A landscape with many peaks, sampled at points; each row gives a point and its height.
From any point a climber steps to the highest of the 2 points nearest to it. It stops when none of these is higher. Distance is the straight distance between rows; heights are no part of it.
K_61: [-14  23   0   5  24  15  -2   3  11  -5   4   7  -3  -8 -18  -7  -6 -12
  -2   9  -4   0   8  -3   0  16 -23  -4  -3 -12 -16   3   8   3 -12   2
  -6 -11  11   8 -21  -7  10  20  -4  -1  -4  -3   8   2]  height 69
K_871: [-11 -11 -17 -16   1  10   9   7  -5  23   2 -13  17  -2   6   6  12   7
  10  20  13   4 -15 -20  10 -17   6 -10   2 -16  -5  21  22  10  11   3
 -10  -2 -27  -5  -3   8  -3  18   7  10  -6 -14  -2   9]  height 137
K_324: [  5 -13   5  13  -5   2   8 -16   0 -33  -7 -13 -12  -8   1   2  -8 -12
 -16 -30  -3   4  10  14  -8  -2 -12   0  -6   2   2  -4 -10  -8  -5 -25
  23   0  25   2   4  -7   8 -14   7 -18 -26   7 -12  15]  height 501
K_43: [-12  -4 -13  -4 -33  -4   6 -13 -16   2 -16  -5 -12   5  -5   2   9  -7
 -23 -12  -3  -1  13 -19  -1   3   5   5   8   8  24 -12   8  18 -15 -18
  17  -5  -5 -10  16 -16   3   0  14 -13 -25   3  -6   5]  height 440
K_402: [ -8  19   8   0  10   4  -7   7  11   1   1  13  -9  -5 -20  -1  -8  -5
  -1   9   3  -1   5 -16   7   4 -14   9   5  -3  -6   0   3  14  -6   3
  -3  -7  -3   6 -20   2  -7  20  -1  12  -1  -1  27  -3]  height 57
K_611: [ 10   2  19  13   1  -8  -3  -9   5 -11  13   6  -3  -2   1  -7  -4   4
  -4 -13  -6   1  19   6  -7  -9 -12  11  -3   9  -6   1 -21  -5   8  -4
   7  -3  22   7  -3  -5 -15  -6   3   7  12  17   2   3]  height 572
K_775: [-10  24   9   1   1 -14   0  -8   7   5   4   4 -11  -3  -7 -13  -4  13
   5   1  -2  -5  13 -19  -3   5  -9   9   3   3  12  -5 -18  10   2   1
  14  -9   7  12 -17  15 -22  19 -12  26  26   4  20 -26]  height 35
K_594: [ 17   4  -6  -7   4 -16  -5  11  -6 -10   2  -7   8  -6  17  -8  -8  28
  17   4  -9 -16 -12  28  -2  -8   4  10  -2  -3   6   5 -16  -9  23  18
  -2  12  -1 -17  12  22 -12 -23 -20   4  38   4   4 -16]  height 426
K_958: [ 13  19 -16 -26  27 -15  -4   6  14  -9  13   8   4  15  -5   7   7   2
  -6  25  -9   4  -5  28  34  12  -7 -21   6 -19 -14  13   3 -21  -4   8
 -19  11   7  11  11   7  16   9  -9  -9  14 -16 -25  28]  height 425
K_247: [ -4 -27   5   6 -14  -2  12  -8 -21  -5 -29 -12   4  -5   9  -9   1   0
  -9 -12 -12  15  -5  11 -11 -11  25 -12  -5   7  21 -11   6  -9  -5 -11
   4  10 -20  -3  10   5 -20 -20   8   3  -2  21   4  -2]  height 351
K_954: [ 10 -16  31  18 -12  -4   4  -3 -12  -6 -13   5   4  -2   1 -20  -6  10
   0 -11 -15   6  -2  17  -6  -4  19   5  -8   7  17  -7 -16  -2   3  10
   2  10 -14  -4  -2   4 -37   0  -7  14  23  20  19 -13]  height 354
K_269: [-32   8 -12 -11 -23  -7  -1  -4  -6  -3 -22   8 -19  15 -16   4   9   5
   0  -6  14  15   8 -30  -8  19   2   2  -4  15  20 -20  16  14 -10  -5
  14   0 -11 -10  -9   5   1  11   3  -2 -13  -6   7 -13]  height 584
K_308: [-12 -18 -15 -14 -21  18  19  14   6  23  -4   7  11   1   3  -7   6 -23
  -8   9  17  -4  -5 -26   4  -9  -9   2   6  -3  12  -3  16  24 -10  -9
   0 -17 -12 -14  24  -9   4  14  17  -9 -28 -12  -7   8]  height 245
K_593: [ 11  -5  18  11  -1  -2   0   0  -5   1  -5   2  11 -14  14 -16  -2  20
  12   0 -11  -8 -13  27  -2  -4  14  11  -7   6  13   2  -4  -2   9  24
  -8   9 -13  -2   1  19 -29   2 -12  10  30  13  12 -10]  height 316
K_312: [ -7   3 -16 -16  15   0   3  -5   5  11  10  -2   4   2  -4  10   1   1
  11  19   0  -2  -7 -15  14   9  -5  -3   5 -22 -11  17  19   1  -1  -3
 -18  -7  -4   1 -21   4  12  32   1  -2 -21 -15  -5  11]  height 580
K_62: [-15  10  -6  -5  27  11  -2   3  11   2  10  -4  -8  18   3  -2  -2   7
   4  -4   8   4   1   6  -3  27 -10 -23  -3  10 -13 -17  -8 -33 -17  15
  11  20  11  15  -1  -9  10   0 -14  -1   0 -10  -5  -8]  height 146
K_658: [ -4 -11  21  11 -22  -3   4   2 -14  -6 -17   3  -1   0  -6  -9  -6   3
  -4  -7  -6  21   7   6  -3   2   7   4  -6   8  18 -12  -7   5 -12   0
   4  12  -8  -5  -2  -1 -27  -1  -1   6  10  18  17 -12]  height 410
K_937: [-15  -5  -9  -3  -8  -5   0  -6 -11   5  -8  -5  -1   2   7   7  -1  11
   5   1   9  -1  -2  -9 -11   1   3   0   5  -5   3  -6  10  -6  -3  -5
   6   7 -11  -3 -19   1  -2   3   8   7  -6  -2   7  -1]  height 538
K_643: [ 16  11   2  10  10  -3  -8  -8  10  -2  23  14   7  -6  -8  11  -5   1
   4   6 -13  -8   5  14   0  -8  -1   7  -8   1 -12  30   2   2  18  -2
 -17  -4  22  11   0   5   7  -2  -1  -7   0   4  -9  17]  height 513
K_557: [ 16  10 -12  -3   9 -24  -4 -20 -15  -7  14   6  -6  -9   3  11   0  20
  22  12  -4 -13  -8  -9   3 -10  -6  18   7 -14 -11  27  -4  10  27  -3
   0   6   2  -5   2  15   2 -11  -8   3   5  -4   2  -6]  height 393
K_801: [ -9   9   5   4  -8 -14  -1 -15  -6 -11  -2  -2  -5  10   4  -3   1  20
   4  -8   6   4  15 -10 -16   7 -10  -7 -10   7  20 -19 -31 -15  -5   6
  27  10  17  11  -1  13 -23   2 -12  20  33  10  10 -29]  height 119
K_229: [ 12 -20  12   2 -29  13   8  16  -9  14 -12  -1   5  -8  -7  -2   0 -20
 -21  -2  -9  -5   2   0   0   1  23   3   5  13  19 -27  15  11 -22   4
   0  -7 -17  -5  22 -15  -5 -13   5  -9   0  11  -4  -2]  height 264
K_370: [ 10  -5   8   9  15 -12  -7 -12  12 -36  -1   5 -20  11  11   2  -5   0
  -4 -18  -4  -4  14  16   1   5 -15  -9  -7   8  -7   0 -32 -13   6  -7
  26  17  27   6  25 -11   6  -5   1  -4   5   5 -10   5]  height 577
K_189: [ 13   3  15  10   8  -9  -4  -9  14 -18  11   7  -7  15  12  -4   1   2
  -5 -16  -5  -2  18  21   0  -9 -13  -1  -9   9 -12   7 -34 -12  16   2
  15  11  28  11  17  -5  -9  -4   9   5  17  10  -7   5]  height 660
K_491: [ -2   4   3   0 -25 -11  -6  -5 -13   8  -8   6 -21   6 -12   3  -6   7
  10  -7   1  11  -5 -20   5   1  10  15   7   6   8  -4   0  28   1  -1
  10   1 -14  -5   7  -1  -9  -1   4  -1   0  -3   8 -12]  height 564
K_595: [ -2  -3  16  -9  -7  16 -10  27   9  20  -1   5 -12 -10 -20   4 -12 -11
  -5   8  -5  -3 -10 -20  13  13   8   1   0   4   9 -12  16  25  -8  20
  -5  -3 -23   2   7   7  -2   8  -8  -1  17  -8  14 -15]  height 179
K_770: [  0  -7   2 -14   7   8   2  11  -4  11   5  -7  19 -12  10  -4   6  10
   5  11   5   5 -10  17  -1 -22   9  -2   2  -9 -13   6  12  -8  12  10
 -13   1 -13   4 -10   6   0   1   6   9   6   9   2  10]  height 411
K_943: [ 28  12 -11  -1  10  -6  -4  -2  -9  17  18  -5   8  -2  -5   8  -2  14
  15  17 -13  -6 -23  -4  20 -20  15   7   7 -13 -10  27  -1  16  22   7
 -22  -1 -11   0  -3  15  -1 -11  -6  -1   1  -9   1  -1]  height 489
K_222: [ -3  -6   0  -2  14  16   3   5  16 -16   1  -1   9 -13   6  -5   1 -21
  -5  -7   1  -6   2  20  -3  -3 -14  -8  -1  -4 -21   4   0 -18  -8 -13
  -2  -7  22   2   0  -8  24  -5   8 -17 -18  -6 -20  23]  height 512
K_705: [  4  -5  14  14 -16  -9   5 -14  -7 -17  -4   3   0   1  -6 -12  -3   2
  -6 -15  -3  13  16   4 -11  -5  -3  12   2   6   9  -6 -16   4  -5  -8
   9   2   8  -2 -10   2 -17  -7   5   8   1  21  13  -3]  height 483
K_762: [ -9  23  18   5  -3  -2  -9   7   8   5  -4   3 -15   1 -21  -6 -10   2
  -4  -2  -8   2   8 -19   7   2  -9   7  -5   8   9  -7  -8  15 -13  14
   7  -5  -8   5  -9   3 -19  14  -9  18  23   7  30 -16]  height 45
K_886: [ 12   8   1  -5   9  -7  -5 -12   5  -9  18  22  12  -8   9   7   2  17
  11   2  -8   1   2  17  -2 -26  -3  11 -11  -5 -11  32  -7   6  31  -5
 -13  -2   8   3   9  15   2 -14   4   2   6   4  -3  13]  height 602
K_515: [-24   4 -20  -5  10   2  11  -5  -1   3  -4   4   3   2  -2   1   6  -4
  14  13  19   4  -7 -22   7  11  -5  -3  -1 -17  -1  11  23   5   6 -15
  -5 -11   2  -5 -21  -3   8  40   5  -7 -31 -26 -11   6]  height 657
K_488: [ 19  -9  10   9   9  11  -4   3 -14   5   4  -7  12 -17  14  -1   7   0
   6   8 -19  -7 -29  24  -2 -26  35  -1   1   2   2   3   4   5  22  20
 -24  -8 -25  -2   9   5  -5 -16  -3  -2  16   1   1   0]  height 251
K_420: [-12   5  18   8   6   2  16  -6  20 -24  -2  -4   1  -3  11 -19  -9  -6
  -6 -21  19  22  29  20  -8   6 -25 -10 -14  10  -5  -9 -14 -14  -4  -8
  21   9  28   5   3   0  -5   2  12   1  -5  14 -19   6]  height 90
K_541: [-26   1 -22  -7 -25  -4   9  -2  -3   5 -24  -4 -14   8 -10  -5   9 -12
 -14  -9  11   7  11 -15  -2  25  -3   0  -1  11  21 -13  12  16 -19 -10
  14  -7  -3 -15  -2 -15   6  14   3 -17 -24 -11  -1  -1]  height 506
K_360: [ 18  -8  10  24  -6  -1   2 -10   8 -31   3  -6   2  -9  -4   4  -6 -17
  -7 -22  -1   8  16  16 -12 -11  -6   9 -14   9   1   6 -16  -4   6 -17
   7  -4  26  -5   5  -5  -2 -22  10  -5 -15  18  -8  17]  height 417
K_725: [ -6  -3  10  -1 -29  19   4  21  -3  14 -16  -4  -1  -2 -17  -4  -2 -19
 -29  -1  -1  15  16  -2  -2  17   6   4  -3  13  15 -27  11  18 -30  -2
   6  -8 -11  -8  14 -17   0  -7   2  -3  -6   4   7  -8]  height 227
K_900: [ -9   8  17   8  -5  -7   7 -15   1  -9  -3  -1  -7  10  -4 -15   2  13
  -7 -15  11  17  27  -5 -15   4 -16 -10  -6  15  15 -23 -35  -5 -11  -2
  17   3  20  14  -4  -2 -27   7  -6  13  15  14  11 -25]  height 110
K_885: [ -3 -11 -10 -10   5   0   4  -3 -12   6  -5 -14  11 -11  20   1   0  16
  12   7  -3  -1 -19   4  -9 -29  15   0  -2  -3  -2   5  12   0  15   3
  -6  -1 -27  -5  -1  14  -1 -12   4   7   3   2   8   5]  height 452
K_257: [ -5   6  -3   6 -11  10   6   2   0  -3  -4  10 -10   0 -13   3  -7 -18
  -5  -7   5  -2   4 -15   5   3  -2  11   4   0   3  10   7  19  -9 -14
  -5 -14  -3  -9   0  -9   8   3  16  -8 -26  -4  -8  13]  height 306
K_751: [-15 -13  15   1 -12  18  12  15   7  16 -11   2  17 -10   3  -9  -2   1
   0   7  15  13  -8   3   1 -11   8   2  -5  -4  -1  -2  24  10  -4   9
 -10  -8 -25 -13 -10   0  -8  13  10  10   2   5   2   4]  height 370
K_769: [ 15  12  -5 -10   7 -23  -8   8   1   6  14  -3   4  -9   4  -3   0  30
  14  14  -6 -16  -8  19   9  -4  -2  11  10 -14  -3  13  -8  -1  19  14
  -7  13  -3  -4   0  21  -6 -15 -19   9  32   3   6  -9]  height 500
K_797: [  1  -9  16   7  -5  19   3  12   4  18   2   6   9 -12  -6  -3  -8  -2
   2   9  -2   2 -14   3   7  -7  22   7   2   1   4  -3  18  26  -1  10
 -15  -6 -26  -9  -1  -1 -13  10  10   2   8   6   4   0]  height 338
K_100: [  9  -7  -1  16 -17   3  -2 -12  -6  -8  -5   0 -12   1  -3  12  -4 -18
 -17 -10  -8   1   8 -13   0  -7   6  16   6   3   7   2  -1   6  -5 -19
   2 -12   5  -8  -1 -18   5 -14  14 -14 -21  -1   1   9]  height 359
K_870: [-14  34  -4 -11   7 -18 -10 -14   6  -1  10   9  -7   6   7  -7   6  21
  10   7   1  -7  16  -9 -11  15 -16   3   1   2   5  -6 -16  -5   4   5
  14  -3  20  13  -9  14 -11  23 -11  16  26  -3   9 -21]  height 30
K_506: [ 23   9  -4  29   6  -4 -18  -8   5   1  23  11  -3   5 -11  17  -7  -9
  14   2  -2  -7   0  -7  -7  -6  -5  15  -8   0  -1  35  -6   5  17  -4
 -17  -3  19   0 -11  -4  -2   4  -9 -10   3  -2   0   6]  height 435
K_662: [ -4  11 -14 -17  27   4   1   4  15  -2  12  -2   1   8  -1   5   6  -1
   2  14  -4   5   3  22   8  20 -11 -21   1 -14 -22   8   4 -21  -6   1
 -10   8  16   7  -2  -2  18   9 -11  -4  -3 -18 -15  16]  height 384
K_419: [ -1  22 -18 -14  13 -26  -8 -17 -11   2  14   7  -7  -4   0   7   0  24
  21  16   5  -7 -13 -11   5  11  -9   8  11 -20  -4  15  -3   5  17  -1
   5   4   1  -4 -12  24   5   6 -18  11   1 -11  -1 -11]  height 349
K_424: [ 12  -3 -12 -17  16   5   3   4   9  10  21   1  19  -2 -18   9   4 -11
   0  24   1  -6 -10  -6  20  -3   5  -1   0 -24 -19  25   8   4   2  -4
 -28 -13  -2   8 -15   9  14  12   2 -14 -13  -6 -11  19]  height 497
K_429: [ 11 -11  12   0   1  16  -2  11 -12  26   9   2   7 -17   7   9   1   1
   7  14  -9  -8 -29   3  14 -14  36   1   4  -5   5   6  11  20  11  24
 -20  -9 -40  -4  11   4  -7  -1  -1   1  15  -7  -1  -5]  height 297
K_339: [-21  12 -12 -10  11 -17  -5 -11   3 -11   5   8   1  10  13   9  11  21
  11   0   9   0   4   7 -17  14 -10  -7   1   2  -4   3   3 -20  10  -1
  10  13  11   3  -5   9  18   7  -1  10   8  -9  -9   5]  height 20
K_31: [-22  14 -11 -11  28   2   6  12  21  -2  -2   5  13  14   5   0   9   6
  -1  15  12  12  14  21   9  24 -13 -26 -13 -11 -21   4  11 -27   1  11
  -9   8  15   9  -6  -7  12  23 -13   1   8 -19 -19   5]  height 361
K_617: [ 20   1   5  35  -9  -9 -18 -17   1  -9  12   9 -14  13  -8  16  -6  -7
   4  -6  -7  -1   3 -14  -5  -3  -3  22  -6   5  -1  19 -14  11   9  -3
  -7  -4  19 -11 -13 -11  -8  -3  -3  -9   2   2   8  -3]  height 366
K_786: [ -1   0 -19 -17  -1   1   3  12  -1  31   1  -4   1   3  -5  11   2   5
  14  15  12  -1 -25 -27  22  -2   9  -8   3 -23  -3   7  16  28   8   4
  -3  -1 -27  -3  -2  12  -4  21   3  10  -8 -19   0  -8]  height 147
K_731: [ -7  11  -1 -11  20  -8  -9   4  14  -4   4 -10 -13  17  14  -4   0  19
   3   0  10  -3   4  11   2  18 -13 -21  -3  12 -12 -10 -16 -29  -6  12
  14  26  17  15  16   1  -1  -2  -5   9  19  -2  -1  -8]  height 138
K_773: [ 12   2 -13   3  -7 -18 -13 -18 -19  -2   5   1 -19   3   2  14   0  14
  18   4  -7 -14 -13 -23   3  -4   2  17  10  -7  -6  18  -7  15  17  -1
   7   1 -11 -11  -2   3   1 -12  -2  -3  -2  -7   8  -6]  height 399
K_96: [-14  -1   8  -3 -15  17  -4  25   6  10 -12  -1 -10  -1 -21   2  -3 -11
 -19  -1   5   3   5 -17  -1  15   4  -6  -1   7   8 -23  14  16 -25   7
   3  -4 -20  -2   5  -5   4   8  -3   3   4  -5  14  -5]  height 201
K_569: [ 21  21 -14 -20  22 -18  -6   8  10  -6  23   6  11   6  -8   8   7   7
   1  21  -9  -4  -1  27  23  -5  -4  -5   6 -16 -12  25  -5  -8  11   9
 -22   6   7   5  10   9  11 -12  -8  -9  11  -4 -11  17]  height 491
K_244: [ 17 -21  22  17 -10  14  -3  10  -6   9 -14 -10   4  -9   2  -1   5 -25
 -11  -3 -13  -4 -11   0   4 -10  16  -2   9  13   5 -23   5  -6 -14   8
 -12  -9  -8   2  10 -12   3 -20   3  -6  -1  10  -9  -1]  height 315
K_850: [ 22 -15   8  23 -16  -4 -18 -12 -19  -3  -4  -7  -7  17  -8  10  -3 -17
 -15 -10 -17   1   9  -4  -2  -8  13  10  -2   1   6 -15 -20  -2  -8  -9
  13   5   5  -9   2 -27  -6 -18  -5  -4   8  16  14 -11]  height 243
K_395: [ 20  -5  -4   2  20  15  -5  11  12  -4  12  -6   9  -7   1   5   8 -27
  -9   9  -3 -10  -5   6  -1   4  -8 -10  11  -4 -19  -1  -1 -18 -10  -4
 -18 -10  17  14  -2  -9  27  -7  -1 -13 -19  -1 -19  11]  height 445
K_332: [ 16 -18  10   8  -3  -2 -17  -6  -8  -7  -7 -13  -8   3   3  -2  -5  -7
 -14 -10  -8   3  -2   8  -9  -5   6  -2   5   9  -2 -10 -19 -13  -9  -1
  18  15   9   4   4 -13  -2 -22  -4  -3   7  13   9  -9]  height 202
K_699: [-26  -4 -18  -8  -4  -4   8  -6  -4   5  -6   0   0   6   9   2   5   6
   7   1  19   3  -4 -25  -5   7   0  -1   6  -9  -1   0  17   2   2 -11
   5  -5  -9  -7 -14  -6   8  16  11  -3 -28 -15  -5   7]  height 591
K_204: [ 15 -10   9   3   2  16  -5  18   5   8   0 -11  12  -8  -2  -1   5 -28
 -10   4   1 -13 -10  -7   3  -5  10  -8  14   4  -9 -20   1 -12 -16   0
 -15 -13   1   9  -2 -10  21 -14   4  -3  -9   8 -12   3]  height 376
K_309: [-14   3  -5   1   7   8  -3   1  -1  -2  -2  -6  -7   3  -2   0  -3  -5
  -7  -5   4   4  -1  -4 -11  22 -12 -16   7   8  -8 -20   2 -22 -21   0
   5  10   0   6  -9 -12  11   1  -8  -4 -14  -4   6  -6]  height 159
K_97: [ -9   3   2 -21  14   8  -5  18   8  19   7 -16  25  -9  -1  -3  10   9
   1  19   3   6  -6  20  12  -9  -1 -14   2 -14 -18   4  16 -11   0  11
 -23   8  -3  11 -18  11   7  10 -11   7  17   7  -5   2]  height 380
K_626: [  4 -22  -7  -2 -11   8  12  -4 -19   2 -20 -11   2   0  24  -2   4   9
   3  -2  -5  -2 -17   7 -21 -25  26 -12  -4  11  11  -3  12  -7   3  -3
   1   1 -29  -2  12   5 -13 -17   5   1   1   7  11   5]  height 400
K_969: [ -6  -7 -16  -4  -2  18  12  15   7   5  -8   2  10  -1  -2  -4   8 -31
 -13   8  16 -19   4 -24   7  18 -11  -2   8 -11   2 -10  17   9 -22 -11
  -8 -23  -5 -11  -2 -15  22  20   4 -13 -29 -26  -8  12]  height 241
K_972: [  0 -12 -19   9   9  17  14   1  -2  -8   0  -5   8   2   2   5   8 -26
  -6  -4  -3 -22   1  -9   2  13  -7  -6  12 -19   1   3  12  -9 -16 -14
  -6 -21   6  -5  -5  -7  23  13   1 -17 -36 -28 -13  18]  height 213
K_358: [-22  15   9  12  10   9  19 -11  20 -17   0  15   0  -1   4 -16   1  -2
  -5  -8   7  13  22  13  -9  14 -27  -5  -7   5  -1  -7 -14 -10  -3  -6
  10  -3  33   6   1  -6  -5  18   6   2   2   5 -15   6]  height 85
K_134: [ 10  -3   0  -7  -2   1   1   9  -8   0  -4  -7   8 -15  13  -3   0  27
  22  -1  -8 -10 -30  32  -4 -14  20  -1  -3  -1   8   4   0 -10  15  21
 -11  14 -19  -3   5  24  -9 -14 -17   2  30  10   6  -6]  height 360
K_336: [ -2  -2  17  12  10  -2  14  -7  13 -14   2  -1 -10   4   4 -23   2   7
 -10 -18  10  21  30   8 -10   3 -17 -18 -10  18  -1 -15 -33 -17  -5  -4
  22  10  26  11  15  -4 -14   2   2   3  11  20  -3 -14]  height 100
K_474: [ -2 -22  20  13 -18   6  17   5 -11  -1 -25 -17   9  -8   2 -19  -7  -6
 -19 -14  -2  20   2  12  -3  -6  13  -8  -4  11  15 -20   6  -2 -19  -6
   3  10  -5  -7   4  -6 -22 -16   7   1  -3  25   3  -2]  height 309
K_400: [  6  -2   5   8 -14 -12 -13  -1 -10  11   5   9  -5  -1  -7   5  -6   9
  10  -2  -8 -10 -10 -10  10 -10   7  20   6   1   4  11   1  22  12   3
  -2  -2 -16 -10  -1   1  -4  -6   5   7   7   0  12  -4]  height 474
K_160: [ -1   9   2  -7   2 -14 -10  -1  -1  -7   2  -7  -7  17  15  -9   3  25
  12  -9   6 -10   5   5  -7  13 -17  -6  -9  13   2 -11 -27 -29   0  14
  22  20  14   8   7  13 -14  -9 -16  14  30   7   3 -20]  height 129
K_543: [-23  17   2  -6 -15 -11  -7   0   1   6 -15  10 -30   8 -19   1  -2  -4
   0  -9   5  14   8 -23  -1  15  -7  10   0   8  11  -5   0  32 -10   0
  10  -8  -4  -6  -1  -5  -4  17   0   2 -10  -5   9 -17]  height 694
K_860: [ 21  -6  -7   5   8   2  -3   3  -4  14  17  -2  13  -2  -9  14   2  -8
   1  11 -10  -8 -10 -10  10 -18  10   5   7  -5 -10  25   9  10  13   0
 -25 -10  -7   3  -6   4  12  -7   4  -9 -14  -4  -4   8]  height 414
K_621: [  4  -2   8   6   6   9  -3   3   4  -9   1  -7  -1   0   2  -4  -5 -11
 -12 -12  -3  -2   0   6  -2   4  -8  -6   2   7 -15 -11  -8 -17 -16  -4
  12   2  10   6  -2 -14   4 -14  -4  -2  -6   8   3   0]  height 177
K_363: [ -8  23   8   0  18   8   3  -1  17  -4   8  15   0  -3  -3 -14  -2   4
  -4   5   5   3  16   8  -5   6 -26  -8  -7  -1  -9  -4  -5  -8  -9   2
   0   3  18  12 -13  -6  -1  15  -1   7   5   4   3   2]  height 78
K_219: [-15  -8  -9  -9 -17  -5   9  -8 -15  13 -10  -7   4   8  11  10  -2  17
  18   3  11  -3 -16 -11  -8  -7  13   6   1   2   8  -1  16  -1   6   4
   4   8 -30  -4  -5  14  -4   0   6  12   5   2  11  -4]  height 499
K_660: [-16  -9 -15 -19  23  -8   3   4  14  -9  -7  -6   2  12  23  -2   9   5
   3  -7  17   3   2  15  -5   4  -4 -27  -6   2 -14   0  14 -30  12  -5
   2  16   9   6   7  -3  29  -3   4  -4 -11 -11 -21  10]  height 11
K_351: [ -6   1  -6   8 -15  15   5   4  10   1  -9   2  -5  -3  -9  -7  -4 -29
 -10  -7  10  -6  13 -13   4  16 -13  11   3  -2   7  -4  12  11 -28  -9
  -3 -24   1  -9  -4 -18  18   7   5 -14 -25 -16  -6  16]  height 270
K_802: [ -1 -16 -14  -2 -20   4  -2   2 -22   8 -17  -8  -7  10   4  12   5  -3
 -16  -4  -4 -13   0 -15  -5   0  11   2  18   3  13  -9   6   5  -7 -12
  11  -2 -16  -1  11  -9   7  -9  11  -7 -15  -4   8  -3]  height 387
K_86: [-27  31  -8  -5  11 -20  -3 -15   3  -7   5  11  -2  15   6   2   8  18
  14   4   5   0  11   0 -16  28 -14  -7  -7  11   5 -12  -7 -18   7   7
  18   9  20   6 -11  12   3  16  -7  19  14 -11  -6 -15]  height 25
K_884: [  2 -14  -5  16   4  14  11 -10   3 -24  -6  -9  -1 -13   9   1  -5 -25
  -8 -22  -3 -10   1   6 -13   4  -9   0  -2  -8  -4  -5   5 -16 -14 -25
  11 -10  18   3  10  -9  23  -7   6 -24 -29  -3 -16  24]  height 596
K_716: [ -3  -4   0 -10 -25  12  12  15   1  24  -2  12   2  -2  -4   1 -11 -16
  -4  -2   6   4   4 -21   8  -5   1  10   5   4   5   4  13  31  -5  -5
   1 -16 -10 -10  17 -10  -1  -1  15 -14 -22 -12   0  -2]  height 268
K_925: [-20  -1 -20 -22   9 -19   3 -12   2 -11  -2  -1   5  19  19   7  10  18
  13  -7  19   1   1   9 -15   8   6 -16 -16  10  -4  -1   6 -33  23   1
  11  18   7   6  -2   8  23  -8   6   5 -10 -14 -17  -1]  height 16
K_764: [ 14  -7   2  22 -17  -9 -15 -17 -16 -10  -2   2 -13  16 -11  10   0 -12
  -2 -10  -9   5  11 -14  -4  -1   5  25  -3   1  10   6 -13  12   3 -14
   9  -1  10 -16  -7 -20  -1  -6  -2  -6  -8  11   9 -10]  height 300
K_679: [ 24  12 -17 -22  17 -13  -8  10  -6   8  26  -7   7  -4  -4   8   0  16
  13  24 -13  -7 -12  13  24 -10   5   9  13 -16  -9  18  -4   3  21   9
 -18   0  -1   3   1  19   4 -14 -17  -5  17   2   0   2]  height 606
K_156: [ 20 -19  12   1   6  12   0   1  -9   3   1  -2  15 -17  16  -2   7 -11
   1  -5 -14   2 -15  20  -8 -37  17   2  -5   8  -3   6   5  -1  17   2
 -23 -10  -7   1  12   3   0 -30   9   2   2   9  -3  14]  height 290
K_843: [ 19 -17  15  11   1   1   0  -5   2 -14   1  -4  12 -16   0  -1  -8 -14
  -7 -13  -5   4   3  16 -10 -22   6   7 -10  12  -9   4  -4  -8  11  -9
  -6  -2   6   1   5  -5  -1 -27  11  -7  -5  10  -7  14]  height 350
K_330: [  4  -7   3 -15   2  15  -4  29   2  35   0  11   0  -8 -16   8  -8  -1
   6  14   3  -6 -20 -19  23   1  13   1   8 -12   0  -1  22  33   2  13
  -7  -1 -30  -6   8  11   2  16   1   5   0 -15   3 -10]  height 160

For each start below, name the point where the climber stops.
K_339 | K_886
K_61 | K_886
K_786 | K_884
K_309 | K_886

Call two points neighbours if one is among the 2 nearest of the other. Go from one point of each pair to the other, from neighbour to neighbour, staying as high as possible. Name the lowest point that can't be avoided.
K_515 and K_884 | K_488
K_189 and K_679 | K_593
K_885 and K_679 | K_860
K_543 and K_886 | K_557
